A landscape with many peaks, sampled at points; each row gives a point and its height.
A climber steps from a point to the highest of its 2 nearest points, and stops where none of them is higher. Distance is the straight distance between rows; heights are no part of it.
Vozo (h 71.6): -19,-39,15,-5,-10,2,-11,-11,-4,10,-12,7,-16,7,-20,10,-17,23,3,28,-9,17,-14,-21,5,6,4,-42,11,-8,30,0,-17,11,-6,-29,6,32,-30,-4,-7,-4,-15,15,3,-11,10,12,-8,-15,-37,33,13,-10,32,30,-33
Fus (h 22.1): 16,14,-26,-12,12,-7,3,-5,-29,13,-26,-7,17,-6,24,-19,28,13,-6,-25,3,4,3,21,24,-24,-10,-1,-7,-3,-23,-10,20,-1,-4,9,-28,22,-11,-8,0,-6,-7,1,23,10,-34,-22,-6,21,4,8,15,-7,16,-7,23
zuki (h 11.4): 26,16,-19,13,3,-17,-19,-8,-7,48,-12,-17,10,39,-9,-36,14,21,-10,-10,16,-13,27,10,17,-16,12,38,11,9,-12,4,6,6,4,12,-14,13,-3,4,14,5,15,30,33,17,17,-38,-28,17,-6,21,2,2,7,-24,-19
Tebad (h 25.1): -3,1,-13,11,-1,-1,26,18,-20,-32,-9,-17,1,6,7,-8,-10,2,14,-4,-42,3,-6,7,-5,17,-23,-37,-3,-5,-30,1,2,10,14,-29,-23,1,-25,-11,11,-8,-21,-18,11,1,-17,16,6,-6,-2,18,14,-3,3,5,4
muzu (h 18.0): -10,-5,-12,44,-4,-3,24,8,31,0,33,2,16,21,9,3,-6,-24,-4,11,18,-23,19,24,-15,1,-4,45,40,15,3,-4,6,-1,5,8,4,-35,19,17,13,12,18,-21,11,-14,10,1,-4,-21,-8,-22,-31,17,-21,-21,-14
Mevul (h 26.0): -8,17,13,4,3,-8,-6,-15,9,10,2,11,-28,13,-17,-28,-9,7,33,29,-2,28,-6,-17,2,-7,20,-4,-26,5,10,-13,-18,19,4,3,36,-28,22,-34,2,-29,28,23,0,-4,38,3,1,-25,0,-14,-4,2,-15,18,8
sapop (h 44.9): -1,-28,15,-21,14,6,-18,-64,-32,33,-25,37,-10,-27,4,7,23,-2,3,-9,30,15,2,-8,1,-26,15,1,-10,13,11,-36,-15,-21,11,16,-6,29,-11,2,-27,-26,19,16,3,11,4,-23,5,-23,-2,-12,11,4,-19,-4,8
depo (h 28.1): 16,23,3,42,11,-14,10,11,34,-39,-9,-16,7,-27,1,-7,18,-28,0,-12,29,-22,20,4,-22,9,3,23,16,32,11,-7,16,-28,10,33,3,-5,31,6,-10,18,-12,3,-8,-45,-4,-8,-5,-5,25,-17,-2,6,1,-30,-4
fova (h 27.3): 16,6,1,-27,-2,11,-7,-10,-10,40,33,38,7,13,-1,15,-6,-5,-3,-2,11,-23,14,12,-11,-29,18,50,-25,-1,10,21,21,9,-10,-2,-10,-14,21,15,-14,8,36,-21,-14,37,2,-18,13,17,10,-40,-24,-1,-42,-7,27
fazuv (h 47.3): -17,-48,-2,-17,1,29,8,-42,-24,39,12,33,14,-3,19,38,1,-1,-11,11,14,7,10,10,6,-31,-13,-9,24,-5,21,-6,-8,-6,1,-7,-17,20,-31,7,-15,-13,34,-27,15,30,-6,-7,5,-5,-44,-18,-1,0,-16,-9,-8
mimuk (h 34.7): -11,-16,-1,7,-11,14,20,20,4,-25,4,3,5,-10,16,23,-1,-13,-18,8,1,14,-7,7,10,20,-25,-14,14,0,0,-17,-12,-7,6,1,8,0,-17,20,15,9,-8,-28,-2,-10,-19,33,3,-7,-6,-9,-6,9,8,9,-2
Nariz (h 22.8): 3,7,-2,45,4,-8,27,13,41,-16,21,-4,12,-5,20,1,12,-38,-15,-3,34,-24,22,18,-17,-3,2,48,27,24,4,-6,17,-16,17,31,9,-27,30,19,9,21,6,-11,-9,-36,-4,-2,-6,-11,11,-34,-18,25,-10,-26,-8
kaso (h 56.5): -22,-39,21,-1,1,20,-7,-24,-11,-20,-4,8,6,-37,34,7,21,-18,-6,-7,18,24,-3,-14,17,6,4,-6,16,10,2,-35,-18,-10,20,24,16,11,-14,8,-1,-7,-5,-5,5,5,-19,29,25,-25,5,-7,5,18,0,-5,-20
volim (h 81.0): 12,4,-9,-15,19,7,17,-52,11,18,-33,42,-8,-25,11,8,19,-12,9,1,39,5,6,5,-20,-29,6,15,-15,10,24,-31,-5,-24,11,19,-5,11,16,8,-30,-16,44,-8,-11,-22,6,-23,-5,-26,8,-45,4,7,-22,-10,27
Daf (h 21.8): 14,29,5,-40,-2,9,-22,-4,4,23,15,20,-8,2,-12,4,-3,5,-7,-12,12,-25,-2,-6,-9,-4,20,47,-42,-13,7,22,13,-7,-10,8,3,-11,31,17,-19,7,19,1,-40,23,6,-5,9,20,33,-26,-15,0,-38,7,24
Mupa (h 16.1): -15,14,0,10,-11,-3,-10,36,-3,-10,3,-33,8,29,8,-17,1,9,-13,-6,-45,8,-9,1,13,21,-21,-26,-1,-11,-44,13,-10,20,-4,-6,-5,-18,-16,-4,38,9,-32,8,16,26,-6,16,-6,19,0,33,5,-10,27,0,-16
mozo (h 10.4): -13,-24,14,-18,-12,19,-17,-1,-28,-2,39,7,13,-10,12,27,0,-8,-2,-10,-1,0,-14,-4,12,3,-1,14,0,-14,-5,13,15,3,-8,3,3,-5,-17,6,8,-7,-12,-19,2,45,-13,16,31,16,-9,9,-14,2,-15,-1,-4
luzik (h 39.8): -2,0,13,10,25,-13,-18,-52,0,24,8,24,-5,-9,9,-12,16,-9,22,7,31,11,4,-6,-2,-32,29,9,7,9,19,-36,-12,-11,1,39,16,-16,21,-23,-8,-34,26,37,22,11,37,-40,7,-17,-13,-9,6,1,-9,-16,-6
gulu (h 20.2): -23,-9,6,11,-24,16,8,29,-14,-27,-2,-27,1,17,11,-11,-12,6,-11,1,-48,11,-8,4,5,31,-23,-43,-3,-7,-41,6,-18,23,16,-17,-8,-11,-25,3,32,7,-23,-15,17,11,-17,39,7,-4,-2,18,7,6,10,7,-11
nuvok (h 31.7): -5,-3,-12,21,-7,-2,41,18,-8,-42,-12,-12,-5,14,-4,-8,-20,-7,20,-1,-37,-9,6,10,-29,15,-16,-15,-11,22,-29,9,2,4,11,-38,-30,3,-18,2,-11,-8,-18,-46,12,-20,-20,21,-1,-16,11,-6,8,8,-25,-10,13
Lurud (h 34.1): 12,10,-17,-21,6,20,-3,11,8,19,39,35,17,2,34,20,4,-14,-13,-7,6,-14,1,39,7,-28,-2,37,-6,-22,1,14,13,8,-17,11,-3,-23,13,18,2,2,36,-30,-14,38,-11,-9,18,33,19,-31,-28,-12,-24,-12,30
gif (h 37.7): -1,-23,11,-13,18,4,-9,-37,-22,4,-8,27,3,-32,5,19,21,-13,18,-7,28,1,-4,-13,-14,-18,24,2,4,10,17,-20,10,-16,7,18,2,22,7,-5,-33,-14,-3,0,-2,12,-6,-17,24,-13,-5,-7,6,3,-10,-6,9
Zorup (h 56.4): -9,-30,14,-13,1,5,-9,-14,24,7,-14,20,-20,-16,-27,31,-15,9,-4,26,12,11,-10,-20,-1,11,8,-23,14,-11,55,3,-20,-16,-17,-11,18,34,-9,8,-21,6,-9,17,-18,-36,12,13,-13,-16,-24,17,14,-13,31,24,-24
gere (h 53.4): 11,13,-9,7,-6,2,29,14,13,-5,-18,-9,-17,7,-42,-11,-33,10,7,5,-22,-25,0,-7,-33,28,1,-1,-29,11,2,24,15,-4,-5,-33,-15,10,8,3,-28,14,-5,-17,-23,-43,7,0,-25,-9,20,-12,1,-3,-14,18,17
dol (h 13.5): -38,-20,20,-14,-15,20,-18,2,-12,-10,32,5,-4,3,6,4,-13,5,5,16,-13,11,-17,-7,13,14,0,-9,-7,-13,-5,7,-13,19,3,4,23,-18,-11,-6,28,2,-1,-11,-3,33,1,36,25,-8,-8,-7,-15,6,-13,19,-4
begi (h 33.3): 23,29,-10,15,6,-13,18,27,52,-26,-4,-8,1,-24,5,16,18,-20,-12,-8,25,-12,7,1,-19,1,-8,15,9,1,20,-3,12,-27,-1,36,9,-11,35,4,-4,21,-5,4,-25,-50,-1,-19,-2,3,17,-19,11,-3,22,-5,3
zod (h 9.8): 3,-29,17,-18,-1,6,-28,8,-27,-12,23,-10,17,-14,4,38,13,-4,-3,-22,-5,-7,-9,-13,15,14,-3,0,16,-9,-4,8,20,-8,-17,5,-4,25,-13,4,-2,3,-37,6,2,39,-21,3,26,30,-12,37,3,-10,17,3,-15
Buf (h 35.8): -30,-14,-29,35,-6,-1,46,6,12,-25,16,-4,11,30,14,7,-14,-5,8,17,-22,13,21,36,-4,4,-31,-38,45,-13,-14,-7,-14,17,12,-20,-11,-25,-27,-8,23,-2,16,-34,14,-12,-6,22,0,-14,-39,-13,-7,1,14,2,-6
diba (h 69.5): -10,-19,17,7,6,-2,-10,-14,16,-26,-8,4,-4,-39,20,8,30,-21,-1,6,34,23,-9,-24,12,4,6,-13,18,9,24,-39,-19,-21,6,39,38,-1,16,-3,6,-3,-2,28,-9,-17,-2,7,16,-28,-4,2,14,10,13,-3,-16
diz (h 20.3): 14,24,-5,-8,12,-23,-19,9,12,25,4,-13,-4,9,-5,-14,-5,10,7,5,-2,8,-11,-4,6,-26,12,-2,-7,-21,7,12,-3,11,-24,10,7,-11,19,-37,9,-8,0,48,8,4,25,-31,-13,20,3,25,2,-17,28,12,-2
zetok (h 39.7): 18,12,-15,-5,7,-4,16,9,29,-19,-2,12,-1,-16,-1,34,3,-9,0,-1,10,-14,-2,2,-17,7,-10,6,-2,-12,16,0,16,-18,-16,10,0,3,24,6,-19,12,-8,-11,-24,-29,-5,-3,1,13,10,-17,3,-13,10,11,23
vog (h 32.4): -13,-18,19,2,-5,5,-2,-17,-54,-12,5,-3,-5,7,-6,-17,-7,-1,36,-6,-22,-1,3,-10,-12,5,14,-5,-22,17,-37,10,9,24,23,-28,-13,13,-22,-14,-6,-22,-17,-19,14,35,-13,18,23,-16,5,3,-4,15,-28,-14,0
tubol (h 22.7): -14,17,-15,9,-13,1,18,33,28,-8,-8,-13,-7,27,-8,-16,-12,9,-30,21,-26,13,2,9,0,23,-19,-9,4,-3,-18,6,-26,13,5,-6,15,-24,-10,17,31,20,5,-8,1,-30,7,24,-21,-16,1,-5,-7,5,8,9,-8
Favi (h 0.2): 2,22,-32,-3,8,-8,22,-19,14,22,-7,15,-18,13,-14,9,-21,15,22,22,-15,21,2,13,-13,-32,-6,-31,-9,-15,29,-3,-5,14,-14,-28,-12,1,10,-34,-20,-15,38,-6,-4,-24,20,-29,-17,-5,-21,-21,-4,-19,1,18,21
mene (h 57.1): -17,-35,12,26,0,-13,-2,1,5,-12,-8,-6,-14,4,-3,4,-18,15,15,29,-20,25,-12,-14,1,12,-1,-61,37,-17,18,-7,-15,14,3,-18,19,13,-22,-25,7,-7,-16,17,16,-12,10,14,10,-18,-42,21,14,-10,44,17,-36
Zafe (h 45.3): -28,-18,-16,37,-5,-11,26,-8,9,-24,-1,-1,-5,20,5,-6,-5,-1,24,32,-25,24,3,9,-6,1,-11,-50,34,-9,-4,-21,-24,23,14,-12,9,-10,-13,-24,14,-13,-1,-5,15,-7,3,19,10,-26,-37,-2,3,-3,19,10,-23
kuruz (h 9.5): 8,11,18,11,4,-11,-22,4,-4,8,16,-13,18,-4,0,-20,22,-6,-12,-19,25,-23,19,1,7,-3,20,49,15,22,-18,3,16,-7,15,20,1,-6,5,15,8,6,-9,19,17,24,2,-6,5,14,9,14,-6,12,-8,-34,-24
Popa (h 17.3): -8,11,-1,-14,-17,18,2,26,0,10,-20,-20,-8,16,-10,-8,-15,16,-42,7,-22,-5,-7,4,13,24,-27,4,-11,-8,-17,12,-16,4,2,-22,-11,0,-22,26,14,25,-3,-13,-7,-12,-3,25,-26,4,12,3,1,5,0,13,-5
bup (h 39.4): -4,6,8,12,-9,-13,-12,15,-28,-10,19,-21,4,13,-18,-16,-2,-4,25,-6,-25,-7,-6,-15,-7,15,12,-2,-21,7,-29,16,18,20,10,-19,-3,-16,-4,-21,3,-16,-22,-3,6,31,3,4,15,1,4,23,-2,5,-17,-14,-3
Dutep (h 25.2): -18,4,-10,-3,2,-2,-7,-21,-22,14,-17,-1,-9,14,16,-35,2,21,19,6,-17,46,-8,5,23,-20,1,-39,-15,-12,-24,-15,-26,25,13,-3,3,-15,-12,-29,14,-32,23,16,25,20,5,0,-1,-1,-6,4,4,-5,5,6,-2
mudu (h 49.6): 0,25,10,15,-6,-8,-15,34,26,-11,5,-28,9,0,9,-11,19,-5,-43,-5,14,-1,-2,-4,24,20,-9,24,13,-1,-10,-3,-10,-7,5,32,25,-25,6,18,33,18,-7,20,-2,-7,3,15,-9,12,9,20,0,4,22,-5,-28
guze (h 71.3): 14,27,-12,13,3,-20,-11,40,7,-7,24,-27,24,16,14,-6,15,-7,-6,-18,-1,-16,-1,12,10,10,-8,21,10,-10,-21,19,19,3,-21,21,-3,-24,16,-11,28,11,-24,14,8,14,2,-16,-5,40,5,27,-5,-14,16,-14,-1
zodi (h 13.1): 3,15,7,7,-1,-2,-15,-4,-24,14,-9,-18,11,11,5,-42,13,9,-13,-14,4,-5,18,-1,18,0,11,41,-5,31,-43,-2,10,14,28,9,-11,3,-13,12,11,1,0,0,28,18,-12,-2,-7,-1,18,3,-7,27,-15,-29,-3
Suvi (h 29.5): -23,-22,-25,7,-4,10,31,-9,-16,7,18,9,17,21,16,19,-6,4,-7,2,-9,21,13,31,11,-22,-28,-27,37,-20,0,4,-9,11,5,-17,-12,-4,-26,-2,14,-1,21,-27,26,18,-12,6,1,3,-41,-12,-11,-7,5,-6,-8
medo (h 33.8): 25,38,-3,-4,9,-7,6,3,26,-17,-44,-8,-22,-20,-9,-26,10,0,-7,-10,14,1,15,-7,-13,1,-3,11,-27,11,0,-7,2,-23,7,14,-3,16,23,13,-17,16,7,5,-26,-53,-5,-5,-21,-7,41,-18,9,3,1,0,18
biku (h 32.0): 13,15,4,-9,17,-13,-21,-26,-13,0,-4,6,12,-32,3,12,23,-21,13,-18,25,-9,-2,-10,0,-22,21,21,-5,6,1,-3,23,-11,-1,27,-1,20,20,-3,-22,-3,-6,19,-1,24,-9,-34,20,17,14,4,6,-5,-3,-12,14
Mukog (h 4.1): 3,-3,-15,3,-4,-5,11,-25,11,35,10,25,-1,19,-27,24,-20,7,21,23,0,4,6,11,-20,-24,9,-12,8,-14,41,7,-1,3,-11,-25,-3,11,11,-15,-28,-1,31,-3,-3,-11,28,-28,-10,-11,-42,-9,-6,-14,-2,6,-1
gozi (h 28.0): 17,13,5,7,0,-7,7,-3,4,-11,-49,-11,-12,-22,-25,-32,7,1,-12,-16,15,-5,21,-6,-11,11,-3,14,-7,32,-7,-4,-2,-20,20,1,-18,30,-8,28,-20,20,-4,5,-11,-44,-13,8,-24,-13,31,6,14,12,-4,-5,2
mopez (h 42.3): 31,31,-12,-1,6,-9,19,22,12,-19,-28,-20,-19,-6,-23,-21,-16,8,3,-13,-16,-18,0,0,-22,11,-5,-1,-28,9,-5,16,18,-9,-6,-17,-19,8,20,-1,-14,15,-19,2,-23,-42,2,-8,-23,7,37,-1,12,-4,-6,6,27
lodo (h 41.7): -21,-2,8,4,-15,11,-4,23,11,-14,7,-12,17,-5,33,6,11,-17,-37,-2,11,12,-6,10,24,17,-13,14,18,-1,-9,-11,-14,-7,8,25,24,-26,3,22,30,11,1,-6,-1,-4,-13,33,4,-5,5,-9,-12,20,8,-2,-18
suk (h 3.8): 9,22,-35,-10,0,-9,24,9,4,21,-13,-6,-15,26,-14,-3,-34,29,15,24,-27,15,-8,15,-8,-18,-11,-39,-11,-34,12,19,-1,23,-24,-39,-13,-1,4,-26,-6,-9,17,4,-1,-27,21,-21,-31,14,-11,5,3,-23,10,28,29
zab (h 47.8): -15,-31,12,21,10,1,-7,-65,-18,25,17,20,2,0,10,7,10,-15,25,5,25,12,10,-8,-2,-27,25,2,27,16,19,-23,-11,-3,9,20,10,-8,1,-20,-10,-32,23,17,23,23,32,-24,10,-24,-33,-2,2,3,-13,-15,-14
miza (h 28.3): -11,5,-4,12,-12,5,22,34,24,-40,-20,-9,-1,2,12,-3,-13,-2,-14,16,-20,13,-3,5,4,30,-21,-33,17,-1,-10,-23,-27,2,11,7,11,-13,-3,2,27,11,-8,-12,-2,-36,-6,34,-13,-24,-4,-9,3,15,19,13,-13
Pono (h 16.4): -31,-20,23,-26,-13,19,-20,-2,-3,7,24,22,-25,-1,-2,10,-20,17,0,32,-2,19,-25,-11,22,16,1,-15,-13,-16,25,3,-22,14,-14,2,35,-11,-7,-4,15,-7,11,4,-20,17,18,36,8,-5,-14,-6,-10,0,-3,35,-5
geva (h 37.2): -28,-39,-4,5,-1,22,16,-24,-18,14,25,20,4,15,6,27,-16,9,13,18,-7,12,6,19,-5,-17,-4,-23,22,-4,13,6,-9,9,7,-29,-13,4,-25,-7,-5,-11,33,-35,12,21,-3,10,10,-11,-42,-22,-15,3,-17,-4,-8
Dosu (h 47.7): -21,-36,15,-18,4,16,4,-17,-33,-33,-5,8,0,-37,24,17,9,-15,12,-4,-5,14,-18,-11,3,8,2,-23,-4,9,-10,-21,-3,-7,11,5,6,16,-21,-4,-9,-12,-15,-23,-10,9,-33,28,29,-22,11,-12,7,17,-13,9,15
gezig (h 58.7): -10,-24,23,4,2,2,-8,3,19,-43,-6,3,-7,-46,12,29,12,-19,2,8,12,11,-14,-27,6,27,4,-19,16,4,28,-21,-5,-18,-5,15,32,9,11,9,-6,4,-23,7,-25,-23,-8,19,25,-16,-4,10,11,-1,19,15,-14
Kifo (h 47.1): -6,19,7,13,-21,8,12,30,15,2,24,-14,3,34,-19,-13,-26,3,-22,8,-16,-32,9,7,-13,29,-6,38,-10,9,-14,27,5,5,3,-17,7,-27,5,25,17,17,4,-19,-8,-10,12,24,-14,-7,14,-9,-21,16,-24,-2,-7
Tid (h 30.2): -17,-9,3,-10,6,2,-2,-12,-15,-11,-2,5,-10,-8,9,-9,3,6,21,12,-11,34,-17,-5,14,-6,-3,-42,-3,-18,-5,-20,-20,12,7,2,22,-12,-9,-31,8,-25,-6,15,10,15,-5,10,18,-5,-13,5,13,-9,12,11,3
poro (h 12.7): 8,-3,7,20,4,-8,-13,5,3,10,25,1,22,5,-6,16,10,-20,1,-9,22,-30,13,0,-9,-2,14,49,26,12,9,10,24,-13,2,14,0,-6,12,13,-8,6,3,6,7,9,3,-16,3,5,-14,-2,-15,6,-4,-19,-16
Venat (h 58.3): 8,-7,-2,-18,14,7,-1,-66,-10,50,-40,35,-10,-9,0,-17,18,15,-6,0,41,7,15,6,-6,-35,10,24,-25,19,9,-24,-14,-18,15,6,-21,23,-6,17,-22,-17,41,3,8,-10,5,-29,-21,-25,8,-35,14,14,-31,-12,12
doko (h 21.0): -27,0,15,2,-14,7,-2,-13,16,8,10,19,-26,20,-31,-15,-20,16,11,40,-3,16,-5,-11,1,10,8,-8,-21,0,17,-4,-21,25,1,-11,34,-28,3,-11,8,-10,20,-1,-20,0,33,28,0,-33,-9,-20,-17,6,-16,23,-4
gegog (h 55.4): 25,26,-32,6,1,-9,4,21,20,12,25,-6,22,13,14,10,7,-3,-20,-16,10,-22,4,35,9,-9,-17,23,19,-16,-1,19,20,-2,-27,20,-12,-12,18,3,14,17,2,-5,5,19,-8,-27,-3,36,0,0,-9,-21,5,-12,17
karos (h 47.2): 17,-7,20,14,-3,-12,-14,29,-15,-24,32,-35,24,1,-7,0,9,-8,27,-26,-12,-28,-4,-24,-15,18,13,8,-9,10,-30,19,25,9,-4,-10,-18,-8,6,-13,18,-4,-43,8,5,40,-4,-9,24,22,7,32,-1,0,-2,-19,-4
Nak (h 41.9): 21,18,-44,0,6,2,16,19,19,13,43,18,34,12,32,18,5,-14,-7,-18,1,-17,5,47,0,-25,-14,31,19,-23,-10,19,17,9,-26,10,-24,-29,21,9,9,15,33,-44,-11,25,-13,-25,3,40,7,-29,-23,-23,-19,-18,39
zove (h 57.6): -3,-9,-31,-2,18,10,39,-33,8,0,-22,41,2,-18,24,21,5,-23,18,18,24,18,4,26,-18,-37,-13,-10,8,3,19,-33,-8,-13,6,1,-19,1,10,2,-22,-15,41,-42,-7,-15,-9,-17,5,-29,-6,-58,2,7,-20,-5,42
gebu (h 48.7): -6,-15,-5,-1,5,-1,3,-2,25,-14,-2,15,-9,-21,-12,32,-8,-1,-1,19,2,1,-12,-6,-9,11,-3,-19,13,-3,35,-6,-8,-13,-12,-4,9,17,8,-2,-13,7,-7,0,-16,-26,0,6,5,-15,-10,4,8,-10,26,21,-6
Fivop (h 36.9): 6,6,4,-11,-21,17,3,40,8,-9,27,-7,8,11,0,14,-14,-4,-25,-11,-14,-35,-6,11,-6,26,-16,33,-15,-7,-9,31,16,-11,-14,-13,-13,-11,0,30,6,28,-15,-26,-12,-2,-12,14,-4,18,17,-5,-15,3,-18,3,10
gud (h 41.4): -12,-17,21,-13,1,8,-2,-8,-26,-48,-5,4,-11,-43,5,14,-2,-7,33,-1,-12,13,-25,-19,-3,20,5,-39,-23,5,-2,-9,3,3,0,-7,6,10,-8,-19,-19,-15,-31,-8,-21,18,-12,12,33,-8,16,0,18,-1,-12,17,19
buki (h 8.6): 5,-2,-5,17,4,2,13,-20,13,18,16,21,9,11,-26,22,-7,-12,8,7,20,-19,15,4,-29,-14,18,19,25,10,28,-1,10,-7,1,0,-5,8,10,6,-18,7,14,-4,0,-13,14,-19,-2,-12,-22,-13,-9,2,-8,-6,-12
paku (h 17.4): 1,-11,24,8,-12,-7,-19,15,-6,1,-9,-19,-2,9,-31,-17,-13,10,-7,1,-11,-14,3,-17,-4,24,11,4,5,18,-5,15,-5,-2,15,-22,-6,16,-23,12,-7,13,-20,7,7,-11,4,13,-14,-8,-7,30,-4,9,5,-6,-30
rina (h 12.5): 6,-8,0,-10,-3,3,-22,29,-15,-5,14,-26,10,12,5,14,1,7,-18,-19,-19,-4,-13,-6,21,13,-11,-17,19,-17,-17,16,4,3,-14,-2,-4,-1,-19,3,20,6,-38,14,18,33,-13,8,6,30,-13,43,4,-13,32,-1,-21
vekel (h 11.9): 9,23,-20,-31,-14,6,4,21,9,27,-8,-5,-7,22,-20,5,-24,31,-25,4,-12,-8,-9,13,4,4,-22,3,-12,-29,8,27,-1,4,-17,-16,-8,3,0,16,3,17,17,-4,-15,-24,4,-4,-31,19,11,3,-5,-14,13,28,9
Sivo (h 22.4): 24,14,11,-32,-1,7,-19,28,-24,4,3,-13,0,-7,-9,2,2,10,-7,-31,-14,-26,-9,-11,6,13,1,6,-41,-2,-18,25,22,-11,-16,-13,-16,17,2,13,-7,10,-34,4,-12,17,-9,-2,0,39,31,27,8,-5,-7,3,16
gimi (h 24.9): -3,-5,8,-7,6,-17,-24,-5,-2,14,-3,-1,-15,7,-3,-5,-15,11,24,13,-8,24,-14,-20,9,-18,21,-34,-12,-20,15,4,-12,18,-17,-8,15,0,-1,-36,1,-23,-5,40,9,8,17,-11,2,5,-8,28,9,-10,26,22,-11
vup (h 17.9): 14,22,3,-51,-2,22,-13,7,-13,9,0,5,-10,-9,-1,2,1,8,-18,-22,-1,-20,-15,-5,9,5,-1,32,-58,-9,-3,23,16,-11,-14,3,-5,2,13,30,-11,17,-6,-9,-33,11,-15,2,-1,30,44,-13,0,2,-31,10,31
nes (h 8.0): 12,25,-17,-33,2,1,-4,8,10,32,-11,2,-21,22,-18,-11,-34,30,-6,11,-11,10,-21,5,3,-7,-4,-12,-30,-29,18,16,0,13,-25,-16,4,-7,11,-5,-7,2,29,16,-24,-23,19,-14,-28,10,15,-6,-4,-17,7,41,23
sare (h 60.6): 3,21,13,9,-17,-2,-10,21,33,5,14,-16,-2,23,-18,-8,-5,0,-36,-1,8,-25,6,0,2,18,3,40,4,3,0,13,-1,-9,2,13,16,-21,13,26,20,28,7,11,-14,-12,15,15,-19,6,13,5,-15,10,3,-4,-25
bipe (h 31.0): 6,-2,18,-19,9,-10,-24,6,-5,-22,-24,-8,-8,-28,15,-4,15,0,0,-17,2,18,-22,-35,16,4,8,-21,-12,-2,-3,-9,-5,-12,-8,11,13,19,-3,-6,2,-3,-33,31,-5,0,-15,-2,4,19,17,36,16,-10,23,10,-6
nase (h 22.0): -4,-6,26,14,-7,0,-5,7,3,-21,-40,-11,-4,-12,-27,-36,-12,6,-5,-1,-11,-5,7,-21,1,24,6,-1,-4,33,-14,4,-16,3,30,-19,-10,21,-29,21,-10,17,-17,2,-8,-31,-5,30,-13,-31,16,24,5,17,-8,-10,-20
Nati (h 61.2): -29,-48,7,-9,5,17,-12,-62,-34,32,9,34,8,-7,18,22,10,2,11,10,13,27,-1,0,6,-35,7,-34,21,-7,22,-26,-19,3,6,7,5,13,-19,-16,-7,-34,29,1,19,36,16,-7,17,-14,-44,-11,11,-2,-14,-5,-15
nal (h 57.5): 20,6,1,23,-7,-17,-1,48,8,-21,22,-34,25,1,-1,3,12,-16,-7,-33,-5,-42,10,-4,-5,22,-3,19,8,14,-20,24,29,-3,-4,1,-19,-12,6,4,15,14,-43,2,4,14,-8,-7,-1,30,11,31,-5,-4,11,-22,-7
mit (h 40.5): 3,9,-12,13,-10,-4,48,28,18,-27,-11,-3,-5,4,-21,5,-27,-3,9,5,-18,-20,5,13,-28,23,-18,-1,-7,17,-4,10,6,-7,6,-31,-19,-9,3,0,-5,7,-5,-39,-16,-34,-9,14,-10,-15,6,-18,-9,2,-17,1,24
narid (h 26.7): 14,-1,15,-27,0,3,-21,9,-14,-5,-26,-8,-9,-27,-14,2,2,4,-7,-20,-6,-5,-3,-17,2,11,7,-9,-20,4,-2,12,8,-15,-5,-14,-6,31,-4,9,-20,6,-30,12,-4,-1,-19,2,4,18,21,17,11,-7,6,9,2
zopub (h 31.9): -5,13,0,22,14,-19,-2,-38,5,12,-7,8,-13,7,3,-39,6,-6,27,22,8,27,5,-9,-3,-20,24,-3,-8,13,-1,-38,-27,18,20,15,25,-19,14,-36,-4,-37,28,29,18,-5,30,-15,1,-31,-5,-8,4,15,-13,-11,-1
zat (h 26.9): 21,17,-26,-2,18,-14,10,-11,-12,3,-7,-3,12,-12,10,-1,22,-7,16,-17,8,-1,6,10,0,-24,8,3,-4,-2,-13,-11,20,-14,-8,15,-19,13,10,-15,-7,-8,-8,1,11,13,-14,-32,11,19,11,-4,10,-16,8,-17,28
ginim (h 17.1): 18,5,-2,-1,4,-2,-17,-2,-28,1,-39,-17,-1,-4,9,-36,38,11,-23,-32,13,-3,22,2,25,-4,-3,22,-4,25,-34,-5,12,-8,16,8,-21,31,-20,17,-6,7,-13,-1,22,11,-25,-6,-10,13,22,12,12,10,6,-24,7
moge (h 6.6): 48,14,-9,-9,3,-12,-11,-1,-6,60,-3,-18,12,37,-27,-11,6,21,-9,-21,13,-33,34,7,2,-13,5,48,11,-3,9,28,27,5,-15,-12,-15,33,-2,21,-6,22,12,27,19,9,10,-38,-24,31,-16,23,9,-6,16,-24,-12
dofa (h 35.5): -11,-7,25,-24,-1,1,-17,8,-9,-30,-10,-8,-21,-29,6,-2,0,2,19,1,-17,28,-36,-33,11,13,6,-47,-27,-9,3,-7,-16,10,-10,-1,25,4,-1,-24,8,-18,-35,18,-6,2,-4,16,20,6,14,15,16,-7,16,24,1
bepud (h 16.3): 25,33,-8,8,15,-35,-20,2,4,28,-5,-25,6,19,-4,-32,11,14,-5,-14,9,-7,10,-9,17,-20,13,16,4,-14,1,10,18,5,-14,12,2,5,20,-15,5,-5,-3,47,20,10,25,-38,-25,32,4,28,3,-14,33,-8,-3

Call two points neighbours if one is among the 2 nearest of the other. Go from one point of each pair to the other, from neighbour to neighbour, staying as high as possible. Name the lowest point that can't be avoided.
diba and gere -> vup
Vozo and volim -> kuruz
diba and Nati -> Suvi
gere and guze -> Tebad
diba and Vozo -> gebu

For each start below, name the point where the climber stops.
Popa -> sare
zod -> gere
ginim -> volim
Daf -> guze
muzu -> diba
mozo -> Nati
